Points on a hilly landscape, in no order, each with its height.
A climber steps from a point to the highest of its 5 nearest points, and stops where none of them is higher. Distance is the straight distance between rows; heights are no part of it.
K_729: [148  86  91 149 111 141 115 146  84 120 177 147 138  88 146 103 154 123
 159 136 159 151 165 112 171 125 134 142 153  86 109  97 133  97]  h=4.77
K_878: [140 167  92 128 102  93 114 126 116 100 139 157 146  97 126  88 156  72
 135 162 133 108 124  93 124 118 154 152 200 155  76  98 206 198]  h=6.36
K_739: [ 80 153 201  92 115 203 143  92 169 128 117 107 109 109  93 143 145 170
  95  65 108 103 103 123 118 106 142 108  75 143 176  99 125 150]  h=5.98
K_210: [171 107  91 219 135  87 110 118  71 147 136 188 130 144 176 111 145 122
 175 181 126 154 185 116 188 127 160 135 126  70  57 119 196 121]  h=6.73
K_150: [107 170 106 118 116  75 137 135  97  87 145 167 154  92 137  92 138  72
 136 170 132  91 129  79 127 103 160 144 223 162  78  78 198 219]  h=8.20
K_897: [147 118  62 150 148 139 104 172 109 136 122 117 122 148 141 138 120 101
 176 133 132 144  94 127 161 185 119 127 150 140 119 138  97  91]  h=7.20
K_126: [ 86 127 138 125 123 151 139 120 159 155 126 119 111 131  90 150 139 158
  72 111 161 118 115 128 117  65 111 112  87 173 130 124 134 125]  h=3.08
K_165: [122 130 111 120 125 108 117 114 145 113 109 129 138 130  86 177 126 121
 130 130 157 115 103 150  86 113 158 140 135 150 129 133 152 177]  h=7.11
K_152: [157 119 112 194 133  89 170 145  80 133 125 140 134 137 205  89 129 147
 194 129 139 136 179  56 162 152 114 131 118  51 118 121 141  73]  h=8.24
K_248: [143 114 108  96 109 105 120 114 148 122 125 136 139 135  93 166 149 119
 133 131 148 136 108 170 108 123 143 125 137 127 102 136 146 181]  h=6.97
K_85: [ 99 128 169 146 136  98 135 102 205 140 107 103 124 188 104 165 127 152
 122  83 137 102  84 122 137 128  81  81  92 133 148 126 104 135]  h=8.53
K_3: [119  95 154 101 160 141 136 177 137 158 115 120 145 176  98 164 160 142
 116 110 105 158  82 176 143 129 102 159  72 116 187 174  75  86]  h=4.67
K_811: [ 86 109 158 111 183 141 135 192 144 174 132  85 113 171 107 163 143 138
 108 117 115 162  77 157 146 108  94 129  58 121 200 182  73  60]  h=4.85
K_337: [112  85 120 134 108 123 144 161  85  81 132 161 114 115 126 105 137 133
 129 151 127 129 138 123 132 144 170 144 171 112 108 111 132 119]  h=4.50
K_779: [177 125 114 181 112 117 130 131  76 153 161 179 131 127 180  97 140 156
 182 146 129 149 171  94 183 122 122 142 130  62  71 108 162  90]  h=8.30
K_369: [ 92 152 183  92 119 160 116  67 168 116 148 103 118  98 109 169 113 145
  60 101 117 107 154 139 101  95 172  90  78 140 136 112 123 164]  h=4.43
K_209: [128  99 170 127 134 108 156 156 172 123  80 116 149 191 127 143 127 154
 118  96 122 110 106 164 104 154 110 110  91 112 190 153 112 133]  h=3.45
K_815: [ 97 135 101 122 128 133 143 125 156 170 145 139 111 145 107 158 138 170
  91 114 144 132 121 154 118  69 114 125 103 157 117 120 129 125]  h=5.02
K_15: [126 197 164 114 135 124 114  47 161 135 129 111 132  93 104 173  96 126
  97 105 102 110 141 133  68 101 160 125  92 157 126 120 109 190]  h=6.00
K_419: [ 58 157 189  81 113 205 122  77 159 122 136 101  84 131  86 152 133 165
 103  70  97 105  90 148 110 127 123 107  84 147 153  89 113 150]  h=8.06
K_556: [104 177 127 130 119 114 148  88 138 102  98 157 120 105 127 156 108 137
 120 119 142  76 122 128  42 124 134 147 124 180 127 115 149 169]  h=7.23
K_480: [120 109  76 147 128 151 142 177 101 128 104 149 101 130 131 109 139 120
 153 135 112 130  98 114 134 167 132 149 163 129 107 125 111 113]  h=6.89
K_101: [ 58 156 194  73 114 201 119  70 152 116 150  90  89 131  76 155 137 157
  96  62  95 120  79 158 102 126 129 104  98 147 156  83 105 164]  h=8.23
K_39: [138 106 121 119  96 128 164 175 118 112 101 152  97 129 124 109 139 123
 136 145  97 132 112 128 122 148 145 142 148 125  85 133 123 136]  h=8.16
K_161: [186 116  99 204 129  98 123 125  71 151 138 187 126 149 185 104 143 138
 183 168 120 141 174 118 179 137 156 147 118  58  68 121 202 101]  h=6.85
K_956: [132 139 104 100 124 130 153 139 142 166 152 122  98 142 121 135 119 171
 108 109 141 142 113 180 128  91 102 105 101 149 128 127 128 140]  h=5.64
K_856: [140 157  72 149 109  81 109 112  72 100 169 189 150  59 180  82 162  75
 145 147  98 120 169 124 131 147 148 131 172 121 124  96 188 173]  h=5.14
K_251: [171 156 112 123 123  94 103  94  95 143 152 141 119  97 127  87 121 107
 135 167 123 130 132 116 105 133 111 134 195 170 100 137 165 151]  h=7.47
K_332: [139  78 102 129 122 131 110 165 106 124 119 124 143 194 162 129  88 131
 134 130 149 148 154 168 147 172  87 100 140  99 115 148  79  47]  h=6.42
K_227: [157  89  95 157 111 144  99 124  79 127 181 151 147 102 139 111 137 125
 164 159 158 152 168 110 169 116 152 135 152  87  97 113 135 105]  h=4.49
K_732: [ 85 136 203  89 132 123 139 138 187 148 117  94 121 204 106 166 130 172
  93 106  91 142 119 152 152 110  81 134  81  91 159 156  85  91]  h=5.92
K_771: [164 209 105  95  89 153 147 100 136  98 157 167 142  87 145 113 104 137
 112 158 166  87 139 128  92 104 130 159 154 188 115 114 175 180]  h=7.19
K_265: [160 145 126  95 134 128 164 155 148 162 133 113 110 135 142 110 105 172
 113 111 124 142 122 175 124 110 107 107 108 136 143 146 110 145]  h=5.69
K_984: [ 77 136 175  75 140 153 112 105 222 123 131  71 142 175  98 169 135 131
  94  93 128 137 147 143 153 109  62 105  78 122 155 142  95  91]  h=7.70
K_635: [ 47 139 178  76 109 190 109  57 154 117 162  88  89 139  59 166 144 133
  72  60  84 113  61 152 102 120 124  99 107 155 138  80 102 157]  h=8.31
K_777: [142 123 109 127 119 145 152 186 111 134  97 140  89 123 125 110 126 144
 141 141 100 145 100 119 131 157 131 156 146 145  95 139 104 120]  h=6.86
K_475: [168 119 106 178 167 115  91 116  72 130 122 134 156  82 142 118 127  90
 176 183 141 146 169  91 162 127 194 157 168 108 102 127 166 133]  h=4.38
K_292: [168 129 100 192 178 102 110 121  87 115 101 135 150  59 156 107 133  75
 175 166 131 143 180  82 139 128 176 167 160 100 105 121 168 138]  h=1.73
K_74: [130  93 157 112 172 140 131 188 151 162 116 112 122 155 110 181 145 122
 130 110 118 171  86 185 150 134  85 145  74 111 174 181  60  80]  h=4.79
K_858: [ 80 124 188  95 141 122 138 154 176 159 110  97 120 209 115 150 133 169
  96 106  89 137 115 154 133 120  88 149  83  96 176 168  89  90]  h=5.13
K_814: [114  77  63 143 133 161 126 169  87 120 137 144 119  92 144 106 153 121
 171 124 139 153 136 127 155 160 127 135 134  99 125 100 136  99]  h=6.19
K_871: [116 158 134 121 134  97 138 100 139 112  90 141 122 111 111 171 105 131
 124 127 162  88 104 128  63 117 155 143 131 160 134 121 149 172]  h=6.82
K_266: [177 138 109 105 121  86 114  89  96 125 142 111 128  96 126  94 113 114
 131 155 164 140 146 116  88 114 113 128 187 167 110 146 140 158]  h=7.69
K_448: [168 143 133 107 124 128 171 165 142 159 113 124 112 125 136 104 104 167
 125 128  99 152 105 145 123 121 126 123 125 133 119 150 105 140]  h=5.68
K_427: [178 116  97 198 132 120 144 138  73 165 125 182 124 153 210  96 155 156
 193 177 131 146 158 101 172 128 142 162 119  61 100 115 191  80]  h=6.57
K_270: [ 79 104 166 128 170 133 150 192 155 160 138  72 102 173 111 157 142 143
  92 125 123 148  75 170 161 119  92 103  47 127 199 190  83  52]  h=4.83
K_571: [112 161  85 132  96  80 116 126 101  88 153 164 144 102 137  68 152  71
 131 154 133 107 122  86 127 125 158 147 201 154  93  90 204 204]  h=6.16
K_253: [154  59 131 131 130 121 147 181 149 121  99 116 163 159 122 124 124 125
 104 118 132 129 134 133 107 132 108 108 113 138 149 172  71  92]  h=3.67
K_887: [130 117 107 113 125  93 131 115 129  91 104 121 147 104  93 157 137 112
 132 133 198 116 118 150  78 111 136 139 145 163 141 130 157 186]  h=7.53
K_941: [142 103 118 101 120  82 140 108 112  99 137 106 130  94 108 117 133  99
 129 143 174 132 147 127 100 118 115 105 162 155 109 142 153 178]  h=7.96
K_385: [128 101 131 129 105 121 127 144  67  91 163 153 121 121 140 111 107 134
 143 168 130 115 160 126 129 146 168 138 182 106 126 130 140 135]  h=5.50
K_233: [170 102 108 178 117 131  85 116  81 147 175 152 152 108 161  99 157 117
 168 149 135 155 169 102 186 109 147 135 153  83  69 111 152 110]  h=4.63
K_57: [ 72 120 202  95 150 137 150 164 166 168 117  71  99 185 119 148 133 164
  75 115 103 137 114 142 145 110  82 135  65 108 164 169  93  72]  h=5.15
K_186: [ 70 144 197  80 136 127 130 119 215 142 109  84 132 191 108 174 125 154
  92  96 111 132 131 146 146 120  66 122  86  99 139 149  86  89]  h=6.87
K_606: [ 86 143 161  93 134 144 110 101 228 133 126  84 160 177  87 185 130 133
 109  91 120 142  98 128 156 109  83  98  76 122 157 135  76 115]  h=8.07
K_467: [ 88 126 173 133 138 168 148 118 193 144 101  97 123 116  87 150 142 135
 124  77 143 116  80  88 129  94 119 111  83 164 156 118  96 131]  h=6.62
K_751: [182 127 107 170 167 127  96 115  77 124 123 130 137  70 155 107 123  98
 162 180 121 138 165 101 149 146 188 163 166 106 136 116 160 144]  h=4.22
K_940: [170 106 102 190 132 113  75 106  78 143 150 153 154 109 149 123 138 103
 175 165 134 158 165 107 174 117 165 129 152  76  70 119 154 124]  h=4.69
K_30: [ 85 120 184  87 153 124 141 164 158 157 107 107 142 191 104 165 145 171
  92 118  96 133  94 168 127 129 102 161  76 103 187 173  93  89]  h=4.70
K_704: [121  98  66 149 133 153 135 167  99 124 114 141 115 117 140 113 143 109
 174 118 125 140 119 116 150 165 113 138 151 121 114 123 122 108]  h=6.90
K_566: [170 127  91 141 144 134  98 148 123 131  99 105 139 143 165 119 100 114
 182 114 127 146 140 139 174 200 116 100 126  85 116 130 117  91]  h=7.09
K_492: [165 162 103 153 162 113 104  98  72 119 127 170 120  57 167  87 129 105
 156 170  92 120 153 125 131 171 154 159 174 125 128 111 186 149]  h=5.09
K_356: [120 138 111 104 122 118 114 119 141 134 114 132 132 150 102 186 126 137
 114 130 158 140  91 155 103  94 162 139 124 152 119 129 142 166]  h=6.71
K_146: [158 176  97 108 107 126 104 119 126 107 138 159 154  92 114  89 149  95
 128 172 132 112 117  92 119 121 139 160 207 177  77 113 196 184]  h=6.17
K_849: [ 47 125 186  96 109 181  90  46 144 119 152  93 107 144  72 160 133 113
  51  69 109 101 103 161  86 114 135  81 105 149 141  91 131 166]  h=8.38
K_299: [112 173 173 114 124 136 121  73 167 126 130 110 130 117 113 179  95 136
  73 129 119 112 157 121  89  83 177 124  95 145 110 134 108 161]  h=4.36
K_47: [155 109 111 162 127  98 138 153 110 116  98 123 136 135 190  99 138 115
 202 120 128 157 163  97 174 184 119 123 110  52 106 124 130  90]  h=4.59
K_294: [115  97 158 112 189 139 132 198 151 159 132 102 125 161 109 174 144 122
 132 119 117 177  79 186 153 127  81 119  69 110 169 180  63  56]  h=4.82
K_56: [ 89 122 161 142 131 123 130 114 203 160 102  94 136 142  87 167 143 141
 130  73 136 124  77  95 126 105  95  88  89 159 161 117 102 126]  h=7.76
K_491: [ 89 124 178 115 116 182 151 108 182 140 104 110 117 108  85 146 149 148
  87  85 134  98 117  96 120  76 133 123  79 158 159 106 131 129]  h=2.62
K_900: [139  91 138 117  85 105 170 157 102  95 136 153 105 117 125 113 135 115
 132 148 121 126 140 127 115 147 150 124 161 111  90 118 119 146]  h=5.63
K_616: [115  80  90 148 108 150 136 174  74 107 152 159 114 109 132 107 153 123
 147 143 141 133 147 114 142 142 155 145 160 109 127 100 133 111]  h=8.14
K_311: [ 79 117 179 102 165 124 141 178 149 171 122  97 107 183 112 160 144 158
  99 117 105 148  95 159 143 110  88 141  68 119 188 178  91  66]  h=4.94
K_333: [163 167  90 122 115  93  88  92 102 140 133 159 132  99 116  80 148  83
 124 163 116 114 119 111 107 146 119 162 201 159  89 116 185 159]  h=7.06
K_633: [ 94 140 161 115 131 115 119  93 214 139 121  95 152 179 104 169 133 138
 116  78 120 123  96 131 146 117  82  99  92 114 153 129  87 122]  h=8.02
K_458: [ 51 106 193 124 156 138 150 186 164 155 122  60  85 181 111 138 133 152
  88 114 120 128  91 139 157 118  89  97  44 121 195 194 108  48]  h=4.86
K_708: [142 107 148 131 122 121 169 172 167 125  95 110 138 164 138 106 110 154
 109  98 135 111 121 152 108 132 129  86  90 131 194 159 117 140]  h=4.66
K_508: [168 112 119 152 141 136  97 122  61 100 160 151 147 103 150 113 114 121
 163 181 153 133 159 111 157 140 192 147 177 111 131 116 142 135]  h=5.76
K_284: [128 180 104 104  95 139 144  91 130  97 140 165 125  88 139 117 103 143
 104 139 177  72 137 135  66 108 126 154 141 189 121 105 166 173]  h=8.25
K_223: [ 90 138 190 110 111 168 136  88 175 120 129 113 110 100 102 163 130 141
  65 101 128 112 150 127 109  75 165 119  77 149 139 112 124 140]  h=2.06
K_532: [147  86 106 135 124 126 141 172 131 134 113 113 154 163 137 119 105 115
 117 133 132 136 137 116 121 131 109 102 129 143 139 174  69  88]  h=8.39
K_256: [169 114 118 126 134 138 162 176 140 147 112 109 139 149 129 104  91 135
 116 138 126 142 130 120 115 128 129 117 125 143 139 173  73 116]  h=6.84
K_530: [153 119 124  94 100 114 133 132 143 119 126 142 114 124 105 133 138 125
 125 135 112 159 114 161 115 126 138 122 121 120  83 136 132 164]  h=6.38
K_238: [122  44 148 138 148 135 132 173 127 134  89 138 123 158 125 156 134 105
 136 104 134 159 109 175 139 147  69 122 115 107 112 157  67  75]  h=4.19
K_513: [113 165 156 110 123 122 124 111 155 122 117 124 122 143 101 193 100 157
  77 136 131 105 120 119  96  74 196 153 109 153 117 121 112 149]  h=4.84
K_609: [144  54 141 123 137 134 145 177 148 120  93 123 166 168 118 134 143 123
 111 112 123 139 116 155 111 140 116 141  99 120 163 179  72  93]  h=8.15
K_594: [ 91 158 160 106 139 175 125 106 188 130 121  70 142 129  77 172 135 152
 125  80 129 121  74  97 134 115 130 107  92 158 186 116  82 125]  h=8.13
K_5: [ 70 174 173  87 144 204 141 113 180 120 116  83 121 131  80 156 122 160
 116  81 107 120  82 102 115 122 147 103  76 147 203 105  78 132]  h=7.03
K_275: [ 75  85 170 135 169 145 158 194 160 157 134  76 103 174 119 146 138 144
  97 132 124 138  92 165 168 123  93  82  45 119 206 194  83  58]  h=4.78
K_163: [107 138 115 114 120 130 122 124 159 145 139 141 125 155  92 177 125 154
  89 136 154 125  97 142 105  78 151 144 118 151 121 128 140 139]  h=5.91
K_720: [133  38 143 126 127 129 138 169 142 122 106 137 151 159 118 150 136 105
 126 110 135 138 134 155 128 143  75 116 117 123 133 163  64  68]  h=2.50
K_736: [133  51 153 123 145 128 139 178 157 120  90 139 155 149 109 162 167 117
 132  97 119 154 116 171 128 142  91 146  96 116 155 165  68  72]  h=3.84
K_599: [ 88 143 149 123 131 141 126 106 205 134 110  80 148 150  78 166 143 144
 141  79 131 128  81 105 141 112 101  94  85 154 165 118  73 136]  h=8.01
K_300: [173 101 113 195 139 121  80 112  71 134 148 136 161  96 146 125 127  96
 176 168 144 150 156 100 163 119 179 144 175 101  96 118 151 125]  h=4.96
K_407: [169 174  99 114 106 107 101  94 111 137 150 144 133  95 124  79 138  96
 131 161 121 121 132  99 114 128 104 144 195 180  82 128 172 156]  h=7.21
K_706: [156 126 141 118 113 125 178 159 153 151 124 106 117 127 153 112 109 162
 113 123 132 129 123 156 118 128 110  93  97 138 155 158 116 133]  h=5.54
K_650: [110  85  85 139 115 147 127 149  68  99 169 153 124 101 140 105 146 127
 154 142 137 146 165 121 165 138 154 146 171 108 129  96 131 102]  h=5.85
K_740: [162 116 104 217 151  83  85 103  73 137 134 150 144 107 161 133 141  83
 183 169 142 152 180 110 173 124 168 137 152  81  64 131 174 129]  h=5.17
K_316: [ 57 184 183  72 132 207 144 103 172 126 129  59  95 135  85 144 112 174
 106  76  91 107  73 121 117 132 137  99  83 146 177 100  89 132]  h=6.54
K_800: [113  46 149 133 134 130 130 178 125 125  99 146 122 163 134 153 112 125
 127 105 138 143 135 172 135 154  71 112 128  93  96 148  76  65]  h=3.36
K_200: [110 186 166 117 127 110 132  71 145 125  93 124 118 102 102 188  90 142
 119 122 109  87 124 114  65 115 164 139 113 157 129 121 116 179]  h=6.48
K_305: [186 121 113 190 113 112 118 127  72 159 159 189 127 142 194  97 134 157
 184 161 126 143 167  93 179 136 125 150 121  60  61 112 174  93]  h=7.80
K_12: [115 170  84 135 106  67 109 127  83 102 164 183 137  93 149  79 156  72
 133 150 107 105 141 112 122 126 137 137 194 133 116  83 201 189]  h=6.75
K_543: [ 71 130 193  89 105 186 109  59 144 121 150 103 100 118  85 160 141 131
  56  68 107 100 129 170  96 117 138  81  85 149 147  94 135 167]  h=8.12
K_98: [ 80 146 153 108 137 161 117  99 215 123 135  66 160 157  93 175 128 142
 120  83 117 131  95 103 165 113 111 103  75 132 173 139  60 112]  h=8.22
K_514: [150 126 106 131 132 141 161 178 128 149 104 126 114 143 132 104 107 127
 141 146 103 138  93 101 123 140 130 142 144 149 112 153  79 102]  h=7.14
K_761: [ 78 164 169  90 139 208 138 101 179 131 111  83 124 113  85 154 144 155
 122  76 126 115  76 100 126 112 144 112  76 155 189 109  93 119]  h=7.15
K_482: [128  90 110 141 110 140 120 148  64  93 170 145 138 105 147 103 122 128
 139 156 149 128 166 127 155 136 171 143 174 103 135 107 134 118]  h=8.40
K_834: [154 171  95 140 131  99  95 100  78 120 141 163 114  85 148  82 145  96
 142 159  84 115 157 124 120 169 110 153 184 139 111 107 193 147]  h=6.69
K_431: [ 93 137 193  92 130 115 127 127 192 140 108 107 132 212 110 165 122 169
 102 107  99 122 108 154 147 139  91 134  86  99 156 145  94 115]  h=5.48
K_885: [138  76 153 125 128 131 144 178 164 115  93 125 160 168 118 128 134 135
 121 108 132 117 127 153 107 144 115 113  84 121 189 167  90 127]  h=1.77
K_865: [ 85 121 128 141 133 138 149 126 177 165 122 112 104 137 100 141 135 145
  91  89 144 112 112 129 117  77  92 106  88 179 140 121 122 120]  h=4.20
K_713: [ 64 141 172  90 128 166 102  45 149 126 146  82 122 108 100 162 119 119
  44  78 111 107 142 161  97 103 160  76  80 149 148 106 148 176]  h=6.51
K_237: [194 115  84 198 143 113 154 156  71 171 127 182 135 158 206  84 141 161
 198 167 142 139 151  81 175 131 139 169 113  70 132 123 180  67]  h=6.63
K_399: [153 117 138 120 113  77 135 115  74 100 164 123 113 120 150  99 103 122
 134 169 129 122 158 117 110 150 143 107 190 140 105 134 130 150]  h=7.68
K_479: [156 125 103 123 131 145  87 155 112 140 105 105 148 168 168 123  95 130
 176 135 130 158 160 149 184 200 128 118 131  60 119 149 107  80]  h=7.12
K_297: [144 170  80 131 105  83  91 107  97 123 137 159 136 106 133  71 152  73
 129 152 111 117 121 107 119 147 126 154 190 154  94 110 200 174]  h=7.34
K_783: [ 86 141 160 124 106 157 145 110 175 143 134 127 109 116  93 154 132 147
  60 113 146 111 136 114 114  51 143 126  91 157 130 112 122 130]  h=0.47
K_654: [133  89 163 108 137 131 140 154 156 126  91 114 161 178 104 149 146 146
 115 101 113 125 108 162 112 149 126 127  96 106 193 165 106 109]  h=1.90
K_507: [108 149 118 111 131 124 116 117 158 126 112 138 127 143  93 198 119 142
  95 150 147 117 101 124  94  93 172 143 123 149 117 126 142 156]  h=6.32
K_977: [122 103 157 130 136 107 141 136 185 138  96 107 133 184 122 136 120 152
 117  93 116  96  94 162 121 146  96  99  94 103 179 130 111 139]  h=5.97
K_662: [108 195 151 127 124 113 146  68 150 121  96 154 114  77 116 164 117 136
 117 108 120  80 126 116  45 123 132 143 104 160 114 116 136 185]  h=6.88
K_199: [111 159 144 111 137 107 134  92 151 112  95 132 131 128  96 184 102 132
 119 133 142  90 108 131  74 109 169 154 130 167 134 126 140 169]  h=6.64
K_174: [153  96  98 161 122 139 114 123  80 130 170 148 141  93 160  99 158 135
 166 125 143 165 171  95 182 115 113 146 153  75  87 103 131  96]  h=4.72
K_929: [158 163 101 131 131  92  98  83  73 131 147 141  95 105 135  83 122 100
 145 167 105 118 144 132 109 158 120 126 186 146  98 131 176 146]  h=7.22
K_614: [ 77 129 203  95 110 182 122  74 154 117 146 105 104 111  97 161 132 137
  54  80 114  97 131 161 101 107 159  92  78 146 154  96 134 165]  h=7.32
K_922: [ 99 151  90 134 113  71 133 129  84 105 164 168 162  94 147  73 141  82
 136 156 141 104 136  87 123  98 160 140 218 145 102  71 196 205]  h=3.96
K_416: [152 113 114 166 123  95 160 141  90 130 133 139 121 126 190  81 128 149
 190 125 137 147 168  81 179 151 101 117 121  59  86 113 132  88]  h=5.27
K_364: [152 112  94 152 135 144 134 171 135 141 113 105 138 162 134 110  92 121
 127 145 125 140 114 106 135 149 122 114 148 148 131 172  60  91]  h=7.13
K_634: [166 186  90 108 103 127 101 121 125 123 142 148 141  85 121  75 132 100
 115 160 142 125 127  98  98 118 121 162 197 174  83 115 179 160]  h=6.65
K_201: [109 190 165  99 137 141 101  45 157 131 144  91 124  96 120 158  95 123
  72  97 110 116 157 147  83  98 166  98  87 153 149 118 114 185]  h=4.57
K_371: [140 104 135 109 112  76 148 113  92 103 149 119 102 106 117 117 119 106
 139 141 143 120 154 132 103 131 134 100 170 138  95 133 142 161]  h=8.28
K_342: [156 105  90 140 140 143  95 150 109 126 112 112 137 167 172 125  97 119
 164 126 140 142 139 150 168 200 119 111 142  90 125 134 101  79]  h=7.35
K_417: [128  63 124 132 131 126 120 171 121 125 114 128 146 180 146 140  94 118
 115 109 144 146 148 171 148 159  82 109 136 113 113 148  73  65]  h=4.34
K_351: [162 184 112 115  97 131 126 123 136  88 134 159 151  99 126  93 134  94
 124 174 141 105 110  94 124 124 158 164 193 174  82 106 181 198]  h=5.28
K_785: [167 147 121 137 133  89 113  87  67 135 160 128 108 103 133  97  97 119
 140 170 119 130 149 132 108 145 136 115 187 146 108 143 143 156]  h=7.24
K_213: [148 104  81 154 137 138 108 159 121 136 129 116 131 169 153 126  85 112
 153 142 135 132 117 125 144 166 115 103 145 129 112 153  74  78]  h=7.44
K_88: [131 123 135 134 139 122 169 155 153 154 112 107 106 151 152 120 102 165
 106  92 149 120 110 166 121 113 104  92  92 137 163 140 123 141]  h=5.47
K_899: [171 148 122 140 130 104 105  89  71 125 144 137 107 102 150  93 114 114
 146 174 110 119 146 118 118 168 138 131 179 138 116 122 156 152]  h=7.01
K_301: [166 130 102 195 128 109 150 146  70 161 139 179 128 148 202  86 135 175
 192 158 131 143 163  70 173 140 133 159 128  72 105 116 171  73]  h=7.28
K_653: [160 141 116  87 112 135 149 148 152 150 134 128 102 140 124 134 125 155
 115 121 114 155  98 185 126 116 127 127 112 126 106 138 137 150]  h=5.89
K_468: [180 121 110 207 125  98 113 119  78 147 157 190 128 141 174 109 142 135
 176 159 122 138 180 119 186 126 140 133 131  62  58 112 180 106]  h=7.56
K_184: [169 162  97 169 151 107 134 111  84  93 126 179 135  39 173  87 135  81
 155 161 110 125 186 107 121 154 155 176 170  90 132  94 180 139]  h=1.91
K_159: [136  99  87 136 132 129  99 159 120 130 116 112 145 180 139 129  85 119
 134 138 128 133 122 134 138 155 111 111 140 145 119 155  61  74]  h=7.31
K_389: [ 93 165 177 114 112 153 134  97 172 120 132 118 122 117 115 180 103 153
  58 122 123 113 140 120 102  69 179 133  95 144 122 121 120 155]  h=2.40
K_837: [163 149  99 170 171 119 107 105  82 108 109 151 137  41 175  91 136  80
 166 177  94 122 181 111 133 148 165 165 163 113 133 109 181 143]  h=2.38
K_205: [123 168  73 134 104  82 104 118  91 108 146 168 141  95 141  68 155  64
 130 158 114 100 130 110 120 129 135 148 193 146  92  88 206 174]  h=8.52
K_330: [146 112  77 145 135 133 115 179 123 148 118 110 128 155 129 116 104 114
 148 135 113 138  99 120 139 151 121 123 144 145 120 150  81  92]  h=7.25
K_589: [155 170  80 159 136 105 133 109  85 107 128 171 126  55 182  85 139  89
 150 163 100 121 173 130 118 163 141 166 174 116 130  97 188 152]  h=4.44
K_61: [169 123 118 173 127  99 145 137  76 150 147 174 129 132 197  80 128 159
 186 142 131 156 164  81 177 132 114 143 120  68  86 112 153  81]  h=7.42
K_851: [ 73 143 140  92 130 172 111 103 203 116 126  67 157 156  76 170 129 140
 107  89 125 134 104 114 152 114 107 101  77 140 184 126  67 109]  h=8.10
K_158: [151 154 105 104 130 117 135 108 113 107 136 122 142  80 117  96 114 121
 119 145 196 122 133 118  67 107 121 146 170 178 132 132 158 158]  h=7.33
K_970: [173 139 119 140 145 117 115 102  67 114 135 135 106 100 163 102  99 133
 156 186 106 112 150 124 119 158 161 127 188 130 131 131 154 143]  h=6.70
K_25: [147  99  83 134 133 127  82 142 113 134 130 122 136 177 156 132  80 123
 126 130 137 138 142 148 158 159 107 113 137 116 116 152  77  67]  h=8.08
K_358: [116  91 108 136  95 135 159 167  95  88 122 160 100 119 123 104 144 128
 138 145 113 127 139 109 123 160 147 154 163 123 101 114 120 120]  h=5.16
K_695: [151 110  82 158 141 123 130 158 103 122 115 110 134 112 176 101 135 100
 203 108 146 163 151 115 184 183  99 113 128  81 117 112 127 116]  h=5.73
K_942: [146 172  79 141 114  92 114 103  76 103 154 179 124  76 164  71 162  70
 142 152  92 120 156 119 123 160 129 142 185 131 119 103 206 172]  h=6.46
K_828: [146 120 116 106 134  91 141 103 113 107 116 118 145  86 111 112 120  97
 137 138 196 125 136 123  78 114 109 124 167 168 126 129 147 175]  h=7.74
K_660: [129  97  64 152 126 139 140 148  84 127 158 135 125  86 163  98 149 114
 186 102 152 167 156 122 179 147 107 118 136  78 110 104 133 102]  h=5.57
K_651: [134  80 167 117 170 134 140 182 148 137 103 121 135 156 110 168 143 116
 140 102 121 165  82 164 142 134  73 135  82 115 146 173  60  76]  h=4.76
K_558: [111 171 112 111 114 132 162 104 134  93 120 155 121  92 138 126 102 144
 119 128 181  82 144 130  54 114 120 164 150 185 143 112 161 159]  h=7.43
K_734: [ 70 142 200  86 102 209 134  78 167 129 137 109  94 107  86 161 147 159
  87  60  95 104  93 148 108 127 142 102  86 135 152  91 128 153]  h=7.85
K_742: [178 186 106  90 104 150 135 113 137 109 146 147 132  92 121  98 116 128
 115 167 169 108 125 120  97 112 135 161 173 177 106 116 182 172]  h=6.23
K_347: [153  89 127 135 116 121 165 181 151 111  98 107 158 153 132 105 109 129
 100 119 128 131 133 141 116 134 119 106 110 144 168 175  84 103]  h=5.03
K_773: [174 165 100 106 110 123 121 107 126 118 142 134 149  86 112  86 115 116
 114 149 174 126 132 108  81 111 118 146 184 187 102 128 168 162]  h=7.08

Where does a climber stop that starts at each point below?
K_448 | K_25
K_940 | K_779
K_299 | K_284
K_899 | K_371
K_351 | K_371
K_389 | K_284

Call two points neighbours if one is among the 5 nearest of the other. Go from one point of each pair to the other, from neighbour to neighbour, staying as high as possible. Name the lowest point that can't be avoided.
K_284 and K_39 | K_530
K_39 and K_25 | K_480
K_25 and K_532 | K_159
K_98 and K_284 | K_88
K_371 and K_284 | K_158
K_532 and K_482 | K_704
